Points, in no order, along strands that fork, close into loops and pass close to each other.
Two points are linked if the straight distance between their rows is under 73. Some points are linked to none.
Guz: [-10 -16   5  -8  18 -10 -12  -3  19   0  11  13 -10   0   3  -8 -25  -6
  -7   8  -9  -3  -8  -1  -5  -2  28 -26  -1  16  -3 -11   0 -16   5 -12
 -11  24  -1  20  -8  -6  19   1  -8   5   7 -10]
lurap: [ 10  21   1  12  14  -8  10   6  -7 -14  16  -1  -5  17  -1  -8   4  -8
  17  -8 -16  -5   9  26 -14  17 -30   9  -5 -13  11 -12   6  -4   8  15
   3  -6  14  10 -15  -5 -20 -15   4   6  -1   4]
guvo: [-12 -17 -15   3  23  -3  -8   1  16  -1   8  21 -21   2 -22  -9 -32 -20
  16  14  -7  -6  -4   1  -1  -3  14 -30   0   5  10  -5 -10  -8  19 -11
 -14  15   1  32 -13   1   5 -15  10  -3  11 -11]
basi: [ -2  -3   6   2   0 -16 -21 -17   1  -5  22   2  -7   1 -11 -17  -9  -9
  11 -18   1 -21  -1   9 -12  -3   7 -12   0  -5  18  -3  12  -3   1  -5
  15   0   3  11  -3 -15   8 -14   0  25   8  11]
Gumab: [  0   0   6 -10  -6   4  13  -2  -7   0   0  -1  20  -7  28 -13 -11  25
   4   5  -7   1 -14  19   6   3  -3  -5   3   8 -16  12  12  -7  -9 -15
  -3  19  -8  14   3  -6  11   0  -7 -14  -8   6]
bomik: [-19 -17 -14   7   1   5   5  17   8   6   7  10   4  -5   1  -7 -13 -20
   2  18   3   6  -7 -15  24   6  26 -21   0  40  -8  -4 -19  -9   8 -11
   7  -4 -12  17 -18  11   7 -20  22  -5   2 -15]
vid: [  0   8  11   7 -26   4 -17  22  -9 -13 -27 -19  18   9   7  -4 -17   7
   8   2 -20  21 -26  20  13  -8  -2   4  18   4  -1  16   8  -2 -13  -8
  -8  22   5 -14  27  16  -3   9  -4 -16 -20  12]
rogok: [  7  11  15  25 -13 -14 -11   3 -10   8 -20 -20  -3   2 -13  -4   5   8
  14   9  -4  -7  -1  23 -13 -11 -27  -8   9   0   2  -5  28   3 -10   2
  -3  -8  12 -23  -1   7  -9  10 -20   4  -5   0]
kare: [  3  -2  -1  23 -14  13 -11  25 -21 -16  14 -30   8  25  -2 -12  -1 -16
  -2 -16 -23   0  -4  21 -17  14   2  22   3   7  14  -5  23 -11 -13  -7
  13  -7   4  14  22 -13  -3 -21   4 -12  -3   0]
derog: [ -4   6 -17 -10  26  -3  17 -29  18 -11  15  24  -1  -1   3   4  13  21
  13   0  -1 -24   0 -17  -5  -5 -23   0  -8 -13  20  -2  30   6   7  -9
  -2  -2  21  -7  -8  -2   2  12 -25   5 -24  20]
pir: [ 10   7   0  -8  -3   4  -3 -15  -1   0  -1   4   5   2 -22   7   0  -1
   7  -8   1  -2  -3 -16  13  -4  -9   2   6  11  11   4  -5   5   8   3
  11 -24  -7   0  -8   4 -13 -19  14  16  -4   2]
Lepu: [-15 -11   1  -1  -8  12   5  12  12   9  -2  -4   4 -10   5   2  -9  -3
 -21  14   3   7   6 -18  30  10  29  -7  -4  23  -7 -10 -25   1  -1  -7
   0  -2  -5   8   7   5  17 -12   9   8  -4 -12]
Zeva: [ -4   9  19  -2 -26  14   2  -7   0  16 -27   2   2 -14   4  20  -1  23
 -10   4   4   3   2  -6  14  -4   6 -15  11   0 -10   3  -7  19 -12  -2
  -9   3  -1 -24  24   8  11  16  -9   2  -3  13]
nefo: [ -1   2 -16  14 -14  15 -13  28  -8 -11   2 -26  31   8   2   7  -2 -22
  -8   1  -1  18   8  -8   3   9   5  23   2  17  -9   9  -4  -5   8  -7
   1  -4   6   3  20   9   7 -11  19 -20   4 -10]
Far: [ -7  -7  -2 -12  -1   6   5  -3   4   7   1   4  10  -6  26 -14   5   7
 -11   0   2  12  -1  -5   0   2  22  -3  -3  11 -19   8  -4 -10  -9 -12
 -15  13  -9  12  -2  -6  18   8  -2  -8  10   2]
val: [ 10  15  15  31 -28  -6 -14  16 -20 -11 -11 -33  10   5 -14   1   2   3
  10  -2 -11  -9  -1  26 -10  -5 -18 -14   5  11   8  -2  33   1 -16  -5
  -4  -8  15 -21  24   3   0 -14 -15  -1  -1  -3]
kef: [-10 -13 -11  14  16 -13 -23  -2  17  -5   4  14 -14   1 -14 -10 -19 -39
  17  -1   0 -12  11  -5  14   5   6  -7   6   3   9  -5 -19 -11  17 -10
  -5  13   6  17 -22   0   8  -2  -1   4  13  -9]
befop: [  8   0  28  14 -18 -11 -22   1   3   4 -26 -11   1  -5 -15   8   4   8
   3   3   1  -8   4   6  -2 -15 -15 -17  18   0   7  -9   7  10  -2  10
   7 -10   8 -29   5   1 -10  17  -7  11  -1 -10]
dova: [-19 -25   6   9   7  -8 -16 -12  21  15   7  -2  -3  -5   5   1   3  -8
 -10  -5  10  -7   4 -28   2 -10  30  -9   5   1  10  -6  -7   4 -11   6
  25   1 -13  -5   9 -13   1  26   2  13  -5 -11]
Rop: [ -3  -2 -18  -3  19   2  16 -17  -5   7   8  19  -6   0   1  -1  30  15
  24   7   4  -9 -15 -15  -1 -15 -33   8   1  -2   9   5  37   9   3  -6
  10  -7  11  -3 -17   7  -9  19 -24   0 -24   7]
popim: [  7 -23   0  -5   0 -10  -8  10   3 -10 -10   0  -2   8 -19   7 -12 -10
  14  10  26  15   8   0   7  -7   3 -20  14  10 -15  24  -4   2  19   3
  -7  -5 -14   5   2  23 -27 -33  26 -10  18 -18]
nonem: [ -7  -2   8  -5  16   7   7 -15  23   2  -7   1   8 -14   6  20  16  12
  -4  15  15 -10   0 -29  -1  -6   1  -2   1  19  -6  -6  -4   4   7  -3
   5   0   4  -5   3   9  12  15   2  11 -11   2]
Sobi: [  1  18   1  -4   2  10  10  14 -10  -1  12  -8   3   6   4  -1  -6 -17
  -8   4 -21   7 -15   7  12  14  21  12   0  -8   0   0 -14  -7  -3  -6
  -5  -2   0  -1  -8  -3  24   3  -2  -3   0  18]
Mopaz: [ -1  18 -15  -9   9  19  18  12  -4  -7  17  -1   9   0  -1  14  13  -7
 -20   3 -11  21   6  -2  -8   4  -4  26 -24  -4 -18   2  -8   0   6   6
  -5   9   1   9  10  -5   6  -4  10 -46   0  -7]
kep: [  0  -1 -19 -20  12   7  24   0   9  -5  12  29  -1 -12   2  -8  -4   2
   3  15  -5   6 -15  -9  35   1   7  -8 -13  24 -13  -2  -7 -15  -3 -11
  -5  10  -6   9 -21  -7  25  12  -9 -20  -2   2]
gemom: [ -2   1   3 -10   8  -7 -14 -23  25   2 -22  17 -12  -5 -23   1 -22   4
 -17  -1  10  -8  11 -15  25  -6   5 -12  -4   5  22  -3 -30  11   9  -2
  -6   8  -1  -9   3   7  -5  -9   3   4   4   0]
bekav: [-14 -13   6  18 -22   5 -28  10   6  15 -31  -6  17 -11   4  -6 -13   7
 -10  -8  12   4  21   2   6  -1  22 -19   8  19 -16  10  -6  -1  -6  -8
 -13  19   7 -15  26  15   3  -6  11  -2  12  -6]
sifo: [ 10  16  -7  -8 -16 -11  -6   9 -14 -12 -12  -5  10   8  -2 -11 -15  12
  14   0  -7   3 -17  20  28   4 -23  -1   1 -10   0  18   6   3 -10  -1
   5  -3   3   0   5  14  -8 -13  -6   0  -9  18]
dure: [  1   0  -2  14  12  -8  -9  -9   1   7   9   2 -11  -1  -7 -13  -2 -15
   4  -4  -7 -25  -3  10  -6   8  -6   1   5   1  18 -22   0   0  -5  -2
  15  -2  -3   7 -18 -13   2   4  -9  15  -2   4]
zonu: [-12   1 -14  10   2  -4 -29  14  -9   7 -13 -15   4   4 -11   8   8 -43
  -8  -5  15  12   5 -11  -7   9  12  13   0   3  -9   3 -15  -2   9  -2
  -2  -5   4   1  -8   4   2  -1   9   6  22 -10]
fiv: [ 10  27 -11   3   6 -14   5  20 -20  -9  -1  -6  -2  16  -4  -9  -2  -5
  28  -5 -10   5  -6  21  13  16 -37   7   4 -21   9   8  10  -3   2   8
   0  -8  17   2 -15  12 -26 -13  -5   1 -17  16]
Voneg: [-11 -31  -1  12  16   5 -14   5  -9  11 -23  -1  -9   7  -8  -7 -24  -9
 -13  -4  -3  15  17   1  -2  -6  19 -22  20  11  -4   7 -15   3   8   0
  -1  14 -19   7  10   6 -18 -18  29  -5  15 -18]
puvu: [  3  11  15  -2 -18   7 -17   8  -8  -4 -19 -20   4   7  -4   5  -7   3
  -3 -11  -3  12  16   9 -12  12  10  -2   2 -11  -4  31   0   1  -4  -6
 -20   6   9 -15  38   5   3   1   3  -2   7   4]
vuvi: [ -2  22  -4  -2  -3  -4   9  29  -4   2  10 -10   7   7  17   8   9 -11
 -14   1   0  -1  20   6  -4  26   5  36  -7 -14   8 -18 -19  -3  -5  15
  -2  -7   0   3  -6   7  -9  -2   9   5  -2   0]
Lipa: [  6  13   0  -1  17  -4   1 -15 -11  12  -6   8  -3  -8   4 -12  14   8
  -2  -5   6  -2  13  11 -17  -2 -16  19  -8 -20   4   3  13   8   0  11
  -7  10  -1 -11 -16  -4 -16  13 -19  -3   9   2]
Doguk: [ 15   1  26  10 -28 -10  -7   3   6  -3   6  -5   0  -2   1 -11 -15   4
  -6  -4 -10   4 -13  25  13   0  22 -27   3 -13  -5   5  12  -4 -10 -15
   2  15   0   2   7  -2  26   2 -13  14  -3   6]
saz: [  0  -9 -17  -6   7   9  24   7   6 -12  25  31  -9  -1  -3  -9  -8 -15
  17  13 -14  -8   1   3  19  -1  -3  -5 -19  16   4 -17  -9 -18  -5  -7
  -5   3  -2  27 -26 -25  13   7   1 -11   1  -9]
bag: [  6  12 -16 -13   3  -6  12  16 -16  -4  20   0 -10  14 -16   6  14 -24
  16  -5  -3  11   0  13 -10   1  -1  13  -1 -17  -4  13  -4 -10  10  17
   5  -9   0   6  -9   6 -18 -21  26  -7  14   0]
tuti: [ 17   0  20   7   0  11   9  -3  -5   7 -19  -5  -3   2  10  -2  -3  20
   0  -8  -5 -22  11   3 -23  -7  -8 -14   5  -6  16  -2  -2   2  -2   9
  -9  -6  -3 -14  16  -7  -9   4   8  19  -6  16]
leg: [  7  19   9  11 -13   0   2  25  -9   2  14 -17   2  11  -9   6  -3 -20
 -15  -6  -7  15   2   5   3  18  21  21   5 -21  -2   2   4   5  -1  -5
  -4  -6  14 -13  18  -5  21   3 -11   3  -6  17]
zef: [-17   6 -37   7  -7   9 -26   6  -3   4 -26   4   1 -19  -7   9  -1 -12
 -14   5   5   8  10 -25  23  12  11  12  -7  18 -14  -1 -23  -1   6 -18
 -27   6   1  13  -3  18  18  -4   6  -8  22  -9]
neni: [  2  -9  -8 -23  25   5  31 -15  18  -1   9  29  -5  -5  14   0   6  16
   2   6  -3 -13   2 -19  -3  -6 -13  -1 -16  10  11 -10  -5  -1   6   6
  -2   5 -10  18 -20  -9  -7  11  -3   1  -9   6]
Sunan: [ 13   5   9  10   8   2   2  22 -25  -2   1 -16 -13  10  10  -5 -17  -9
   7 -16 -23  -2  -4  23 -21  -2   2   7  12 -18  11  -5 -15  -1  -9  14
   3   2 -22   5   6  -9 -16  -8  17  10   3  10]
furuv: [  5  20  -2   9 -11 -14  -2  10 -12   0 -13 -10   4  13  -9   4   5  -2
  18  27  -7   5 -15  19   1   5 -45   0   1  -2  -9 -12  33   1   7   1
   0 -21  28 -19  -2  20  -7   4 -24   0 -14  -3]
lub: [ -6  -6  -3 -16   5   9   7   5   1  -7   9  -1   3   5  -1   8   6  -3
 -18  -2   8  22  11  -4  -7  -2   9   9 -12  -3 -17  11 -12 -10   9   5
   0   3 -15  15   3  -7  -7 -20  27 -33  18  -4]
rem: [ -1   0   2   4  12  -3   6  -5   2   0  -2  -1  -3  -4  11  -5   9  11
  25  10   7 -10 -15  -8 -13  -2 -23   6  10   8  13  -5  19   1   3   4
   2  -3   5   3 -16  19 -20  16 -11  23 -16  11]
zuso: [ 15 -16  27  17 -21   5   7  -1 -13   7  21 -22  -2   4  -2  -2  -9  11
  -3  -8  -8   0   6   8  -5   0  12 -12   0  -8   5 -17  -1   1 -16   4
  25 -19 -14  -6  13 -23   7  -1  10  13  -6  -5]
mudo: [  1  11  -2 -13  10  -5   1   4 -15  -7  -3 -10  -6  11   2   8  12   7
   1 -10   0  29  -6  17 -22  -3   0  13  -5 -18 -17  34  10  -8   6   4
 -15  -1   6   5  11   7  -6  -2   2 -17   8   6]
nimi: [-15 -18  -2  -6  12  -1 -13 -22  24   1  11  24   2 -14  -8 -13  -8   6
   0  -6   6  -9 -14 -15   0 -18  23 -28  -9  25  -6   5  23  -3   2 -22
  -6  22  10   9  -5  -6  24   3  -6 -12   7  -4]
Bod: [ 12  -7   9  16 -24  12 -11  -2 -17   5 -14  -8  18  -8  15 -20 -17  24
  -8 -16 -13  -8  -3  26  12 -12 -12 -16   9   3   9   3   1   4 -25 -13
   6  16 -15  -7   5 -13  -6  -9 -13   3  -4   5]
zis: [  7   9   4  16   9  -8  11   6  -9   0  33  -6 -17  22 -18  -2  18 -21
  19   3  -9  -5   1  19 -11   7 -21   6  -7 -17   8 -18  27   8  10   6
  17 -18  13  -4 -16  -1  -8 -11 -10  -1  -6  -9]
turam: [ -9  12 -16  -9  16   8  19  -2  17  -6   4   9   3 -11   5  21  10   5
  -1  24  12 -18   5 -38   1  13  -5  18 -23  15   6 -10 -11   2   8   3
  -7 -11  11   5  -9  16   9   3  -8  18 -12  -2]
Nugok: [-12   8  -1 -10  -3  16   8   7   6  11 -22  -4  -2 -27   3  22   5  10
 -30  24  14  10  -1 -33  29   9  23  -2  -1  21 -20 -12 -21  10 -14  -2
  -3   3 -14  -9   7  19  25   6  -6   5  -1 -11]
Veku: [  6  -4   4   3 -12   6 -16   4  -3   4   3 -16   4  13  -5   5 -19  -5
 -11 -12 -10  11  14   8  -8   8  28  -9   6  -1   1  15  -9   1   1  -8
  -3 -10  -4  -5  25 -16   3 -14  20   3   8   2]
sok: [-10 -18 -18  10  17 -10 -30  -4  16   3 -25  -3   1   4   0  -5 -19 -24
 -13   5   7  -9  31  -5 -12   9   2  -1  -7  -6  -2  -8 -29  -8  14   9
 -13   5   3   0  -4  -7  -7  -6  26   9  20 -29]
ziseb: [ 15  -2   9 -16  10 -12  24  -4 -13  -7  30   4 -21   2   1   1 -14   9
  12  -5  -6 -10 -27  12  -7 -18  10 -17   8 -23   7 -15  12   2  -7   8
  16 -10  -9   2 -17 -18   4  -2   2  18  -9  17]
mef: [  4  -1 -15 -21   1  -3  -1 -16   5 -22 -14  22  -6   2 -25  20   4   6
  16   7  11   0 -14 -26  32  -3 -30  -8   0   5  10  13  -6   0  14   3
   3 -14   2   0  -8  11 -15 -11   1   1 -14   0]
vore: [  9 -10  11  26 -23  11  -8  14 -23   0  18 -31  -1  14  -5 -16  -8 -11
  -9 -14 -18  -3   2  23  -5   7   9   7   1  -3  17 -17  -2   0 -21  -8
  19 -15 -13   3   7 -21   8 -19  11   7  -3  -2]
lir: [  1 -11   9   2  15   3   9 -34   2   5 -11   7  -5 -13   2  15  26  23
  -7   0  17  -9  -5 -18  -7 -28 -14   4  17  -7   6  -2  15  16   1   8
   7 -12  -9 -29   7  11  -8  25 -16   1  -9  16]
zomen: [  2   8   8  12 -36  10 -10   9  -8   2 -21 -15  20 -11  15 -13 -17  10
  -3 -10 -12   0   1  20   7  -2  -2   1  10  -1  10   1   7  -7 -18 -17
 -12  16  10 -10  22   5   2   2 -10  -6  -6  24]
tigo: [  5  12   3 -10  -5   2  -9  -4   1  -5   0  -2  -5   1 -19   5 -11 -13
  -3 -11  -5   6   6  -5  17   8  14  -5   6  -5  10  19 -14  11   5  -5
  -1 -10  -7   1  10   1  -1 -14  18  17  13   7]
vare: [  6  12   1 -13  13   0  34   7  -7  -1  23  10 -13   2   2  -7 -13   3
   3  13 -16   0 -16   7   6   1  11  -2   3 -10   6 -13  -6 -10  -2  -2
   1  -1 -16   7 -22  -9   5  11  -7   5  -3  16]
Retu: [ 11  13  13  -7  -8   0  -8  -7 -15  -5  -3  -7   0   2 -12   3  -5   7
   3 -26   2  18   2  22 -14 -12   4 -11  -2 -21 -13  36  14   2  -4   0
 -15   7   4 -15  26  -8   1  -7   6  -8   6  -1]
ren: [ -9   5 -14   7  17   1 -30  -2  -5   1 -24   1  -5   4 -15  14   3 -18
 -22   1   0   1  26 -10 -13  15   8  21  -9 -14  -4  -1 -28  -4  12  10
 -12   0  -3  -1  -8 -12  -5  -3  14   2  24 -20]
Nam: [  5 -10 -12  11  -7  13 -20  19 -14 -21   6 -25  15  21  -8 -12 -21 -21
   5  -8 -18   4   5  13   0   3   1  20  13  13   1  13   1  -7   0 -11
   2   6   1  13  25   3 -10 -23  13 -23   5  -8]
toli: [  9  -5  10  20   8  -1  20 -12 -11   7  23 -10 -12   7  -7  -8  32   4
  14   0   3  -8  -2  15 -34  -7 -27  -4   5  -9   1 -17  45   7  10   4
  11 -22  13  -9  -7  -2  -6  -6 -16  -3 -12 -18]
dosop: [-14  -5 -12  -6  -2   7  15   3 -10  -1   2  13   6  -8   3   6  23   5
  11   1  16  10 -19  -8  19  -4  -4   2   9  18 -24  16  -1   0   1  -1
   6  -6  -3   5 -12   8  -4   6  -4  -6  -1  -3]
Fen: [  4   2   1   5 -19 -19  -1   7  -4  -8   0  -1  12   0  14 -12 -12  18
  12  10 -11  10 -26  19  27   0 -19  -5   3   8 -14   1  18  -8 -12 -16
  10   0   5   6  -4  12  11  -8 -11  -9  -6   5]
Zeg: [ 10  -6  24  -2  -7   0  16 -14   2   5  26  -3 -16  -1  -5   6  -2   6
  -6  -3   5  -8  -3  -7   3 -13  20 -14   5 -19   6 -16   0  11  -4   4
  21  -9  -9 -11  -2 -22   5   9   2   9  -6   4]
San: [  2  11 -14  -9  17  16  29  -6   2   4  -6   9   1  -7  15   8   4   5
   0  19  -6 -10   3 -18 -10   8 -14  17 -13   6   4 -11 -21  -6   5   7
 -13  -6  -1  14 -11   1  -4   9  -1  10  -2  12]
lumug: [  3  12   4   6 -17 -16   4  32 -11   1  -5 -28   7  10  11  -3  -2 -24
   2  -1   8  10   3   9   0  14   2  25  14 -15   8  -4 -26  -6  -9   8
   4  -1  -9   1  -2  13 -14   0  11  14   1  -3]
gedi: [ -8  -1  -4  -8  -7 -16 -13 -14   9   3  12   5   4  -5  12 -13  16   8
   4 -24  25  -4   1 -14  -3  -6  11  11  13  -6   9  26  10   5 -12   0
   3  -1  -4   0   0  -3   7  16 -10  23   5  14]
romud: [-11  -3  -6 -25   6 -15  -2 -27   5  -2  10  14  -5  -9   7   0  20  22
  -7 -19  19  -8   3 -25  13  -8  -2  21  -1 -16  20  12   3  15 -14   2
  16   3  -8  -2  -8  -3   1   9 -22   5   2  13]
nofe: [  0   0   5  16   1  -8  12   0  -2  14  17  -1   3  -1  18 -10   9 -14
   3   0   1  -4 -15   1 -20   6   9   4  -3  -1   2  -5  32  -1  -5  -3
   2  -1  12   3 -13  -2  22  28 -27  15  -8  16]
Tak: [ -7  -3 -10 -11  16   7  14   1   0   3  18   6 -12   8  -4  16  21 -17
  -3   4   5  18  -2  -5 -17   2   9  15  -6 -10 -11   5  -9 -10  15  10
   1 -13  -1   6 -14   4  -8   6  25 -15  18  -4]
sar: [  1   2  -1 -11   2   2  19  -2  -2   7  21  -5   1   5  16  -3  22   2
  -5  -3  10  -8   9   4 -34   7   2  20 -16  -3 -10  -9  13   5   6  11
   8 -20   7   3   4 -10  -1   4   3   1  -4  -6]
pur: [ 14 -10  13  18  15   1  10 -22  -5  16  -6   4  -7  -6  -4   8  16  17
  -7   3   0  -8   8 -14 -17 -22  -1   9   9 -15  13 -25   3  13   1  15
   9 -18 -12 -26  -2  -7 -18  19 -11   0  -8  -2]
morug: [  4  -2  25  13 -36   2   4  10   7   6 -13  -1   1  -7   1   6 -17  13
  -7   3  -7  15 -14   3  26   2  15 -21  15  -6  -9  -1   0   4 -10  -9
   2  -2   0 -24  15  -1  28  12 -15   0  -7  11]
pag: [-11   2  17  -8 -12   3  11  -7  12   6 -24   0   2 -20   4  29  10  16
 -12  21  19  -6   0 -29  20   5  10  -5   8   9  -3  -7 -14  13  -9   5
  -4  -1  -6 -19  15  21  13  24 -14  13  -9   5]
gaz: [ -6  19 -10 -18   4  12  19   7  -3  -8  -1   0   1 -17  -8  29   9   5
 -17  23   3  13   0 -25  28  11   4   7  -9  15 -14  -9 -24   5   3   1
  -5  -9  -8   2  -4  12  15   1  -9 -19   0  -6]
pul: [  3   1  11 -14  15  -6  10  -9  -2  17  -3  14 -11 -10  19  -3   8  15
  -7 -11   8 -11   5  -5 -27  -8   5   8  -3 -22   9  -2  -7   5  -4  18
 -13  11  -6  -2  -9 -23 -12  25 -20  12   1  12]
zalu: [ -5   0  -5 -24  -2 -13 -18 -20  22  -7 -16  18  -8  -4 -18  12 -12  15
   1   5   8  -3  -9 -16  30 -10 -17 -21   6  12  -2   6  -5   2   8  -3
   3  -4   6 -13   7  18  -1  -7  -3   3  -1   4]
Ziguf: [ -1  14 -20   9   4   1   4   0  -2   5   6  11  11 -12   6 -15  11 -10
   4   7  -5   6  -6  11  -5  13 -14   9 -17   2 -16   4   7  -9  -4 -10
 -16   8  21  11 -20   0   8   7 -16 -20  -5  -2]
kalo: [ -3 -11  23   3  -4  -9  -7 -12  12   1 -23   4  -2 -12  12   3  -6  19
  11   6  10  -9 -15  11  -1 -21  -4 -27  13   7  -6   1   4  13  -2   7
   8   3  -4 -13   3   5  -9  20  -2  19  -8   0]
rame: [ -5 -19  -9   5  -9  -3 -19  -1  20   8 -15  -5  10  -5   1  -8  -4 -14
  -2  14  15  -5  21  -9  -6   3   1  -6 -12  16 -13  -5 -18  -8   8   3
  -2  11  -2  12  -6   5  -9  -8  21   0  10 -32]
Los: [  7 -11  16  15 -16  -4 -19 -10  -1   6 -17  -5  -1  -5   3 -24 -21  19
  -7 -19  -2 -18  12  14   5 -13 -13 -22   3   3  20 -13  -9   4 -11   2
  12   9 -14  -7   6 -15 -15 -14  -5   8   5 -10]
suda: [  3   8  17   1 -26  -9  -6  17   7  -4  -6 -19  16  10  16   1  -5  15
   4  18 -10  22 -21  19  15  -7 -14  -3   2   6 -24   4  17  -9  -9  -2
   7   7   6 -18  22  17   8   6 -11 -19  -9   3]
Gem: [  8   2   9  -4  -3  11 -18  -1  -4   2   2   2  -3   7   0  -2 -32  -5
 -15 -24 -22 -10   6  24 -12   2  24  -9   0  -9  10   1 -12   0  -4 -10
  -6   5  -1   7  16 -29  13 -15   9   8  18   6]
gevi: [  5   8  13   3  -9   2  -4  29 -17  -7  -9 -25   0  16   8   1  -4   2
   7 -12  -1   8  12  12 -13   6   0  17   7  -8  11  12 -13  -4 -13  19
  -3   1  -8   2  18   9 -30  -6  17   2  -4   3]
sodif: [ -3   2 -33  11 -11  17 -22  20  -2  -7  -9  -7  27  -6   0   6   0 -20
 -16   8   5  15  10 -19  24  15   6  24  -8  17 -18   2 -12   1  -2 -19
 -16   9   4  14   8  14  12 -12  12 -15   8 -21]
sene: [  0  -3 -11 -25  25   9  13 -24  19  -7  16  33   8  -7   6  -3   8  20
   8   1  -2 -22  -6 -19  -7   2  -7  -5 -20   6  -2   1   9  -4  14  -9
 -10   6  11  13  -7 -14  14  10 -11  -3  -7  17]
kaz: [ -2 -13 -10 -12  13  -3 -17 -10  18   6  -5  17   5 -12  -6  -6   4  -4
  -5   1  16  -5  23  -8  -5   0   4  -4 -20   2 -18   3  -6  -2  12  -3
 -10  17   7   7 -13   2   8   1   6 -20  19 -21]
Tukit: [  7  16   9  17 -16   0  -9  15 -19 -22  11 -36   6  19 -16  -8  -8  -7
   9  -7 -23  -6   2  19  -2  12 -15   3   2   0  14   8  27  -1  -1 -12
   0   1  18  -9  23   1  -7 -24 -12  -7 -11   1]
fibos: [  8  -1 -26 -12   7  20  26   3 -12 -13 -10  23  -7   4  -7  20  14  -1
   4  -3  -1  15   0   0   3   2 -36   8 -16  -9  -4  12 -20 -10   8   8
 -14   3   5  17   4   2 -23 -18  16 -37   3  -2]
Vov: [-10  -3  -2 -21  13 -12  -9 -22  32  -4  17  21   7  -9   1  -8  21  12
 -12 -11  18  -7  14 -18   4 -13  -9  15 -17  -6   4   7   6  10   3  11
  12   9  -6  -2 -13 -12   3  13 -16 -13   6 -11]
levom: [  6 -20  16 -12  -6 -13   4 -15  -9  -7  -1   6 -13   1   4   2   6  13
   7 -21  23  15 -10   9   1 -20   6 -12  12  -6 -17  20  -3   8   2  16
  19  -7 -27  -8  -3   6 -29 -10  21   7   5  -8]
matem: [ -6 -22  -6   5   4   6  10   7  12  -4  26  12  -2   3   4 -17  -3 -21
   5   7  -4 -10  -6  -8  10   0  16  -6  -8  25   2 -11 -17 -15  -3  -2
  15  -7  -8  19 -19  -9   4   2  10   9   5 -15]
dat: [  0   6  -3 -10   3   1  10   7   2  16   4 -10  -4   6  12   9  22  -9
 -22   2   5   2  23 -11 -23  21   3  33 -16 -10   2 -22  -8   5   2  23
   5 -15   0 -10   3  -6  -4  -2  18  12   3  -3]
duz: [-21 -10 -19  -9  20 -20 -28 -17  27   4 -12  18 -17   1 -13  -9 -23 -21
  -4  -1   8  -8  19 -18  17   1  18  -4   5  -4  27  -5 -26   0  14 -10
 -14  14  -6   5 -14   2  -2  -5   6  16  12  -9]
topig: [ 10   4 -22 -14   4  -5  17   7  -8 -16   1  27 -15  15 -14  10   9 -14
  15 -15   6   9   1  12  -2  -3 -25   8  -3 -15   7   7 -18 -12   7  23
  -2   5  -3  17 -17   4 -35 -17  26 -21   5  -2]
mes: [  0 -14  11  -1  13   3  28 -14  -5   5  30   1  -6   4   9  -3  22  13
  11 -10   8  -5  -6   1 -32 -15  -4   0   1  -6  -1 -19  30   3   4  12
  12 -18   1   2  -7  -9   0  10  -5  -4  -4   4]
masor: [  1 -11   1  -6   8  -7 -20 -22  12   6   6  16  -3   1  -2 -14 -28  -4
 -12 -23  -4 -27  21  10 -10   0  16 -17 -10  -7  19 -15  -5   2   1  -5
   1  12  -8   6   1 -29   5 -10   1  22  11  -3]
vofaf: [ -6  -6  13 -15  16  10  16 -33  15   6 -14  14  -5 -11   1  24  24  33
  -3   5   8  -2 -16 -19 -13 -13  -2 -11   2   0 -10   6  10   5  11   6
  -4  -4  -9 -15   7   5  -2  14  -4  -1  -8   9]
leb: [ -3  28   6   1   7   0  -1   1 -14   3  -9 -17  -3   3  -6   5  17  -2
 -10  -1  -3  14   7  13 -26   9  -8  22  -5 -12 -12   8   2   9   0  17
 -15  11   4 -11  -4   7 -15   2  -4 -14   1   1]
rima: [  1   7 -25  -8  17  33  25  15 -10  -4  -8   9   1  -4   8  13  14   2
 -10  12 -15  10   2  -3 -11   0 -30  16 -22  -7  -9  -5 -15   4   9  11
 -12   9  -2  14  -3  -5 -10   0  11 -42  -5  -8]
pel: [  1 -12   6  22  -1  -5  10  -1   3  10   6 -14   2  -4  10  -3  22   3
  10  16   0 -14 -15  -9  -7  -3   1  -2  17  11   0  -9  30   7  -3  -5
   9 -10  14  -5  -7   8  11  26 -25  22 -18  11]
Puve: [ -4 -14 -13   0   5 -11  -3  -8  10  10  17  10   9  -6  19 -20   4 -12
   2  -8  13  -6  -8  -9  -6   4  25  10   2   6  -6   9   9  -5  -7  -5
   6   9   5  10 -12  -6  20  18  -4  14   9   9]
nedi: [ -3  -9  30   7 -12 -10  -3  -6  11  -3   2   5 -18  -6   5  -1 -13  10
  18  -6   6  -6 -18  14   1  -9  18 -35  14   3   0   3  10   0  -6  -5
   9   7  -2   4   3   1  11   7  -7  28  -7   6]
Sel: [  4  15  -1  -5 -14  -4  10  12  -6   3 -15 -13  19   4   3  13   9  15
   2  30  -3  12  -9   2  12  -1 -24   6   0   3 -19  -4  16   5   5   0
   2 -13  21 -19   4  18   7   9 -14 -18 -17  -7]

A fork is a point with three links, a tip a point with one. Leave the first point through the second and follow the links. Name the first fork or tip that comes.
San; neni -> Puve
pel; rem -> nonem
lurap; zis -> Sunan
nimi; Guz -> Veku
Sunan; gevi -> Fen
Veku; tigo -> nimi
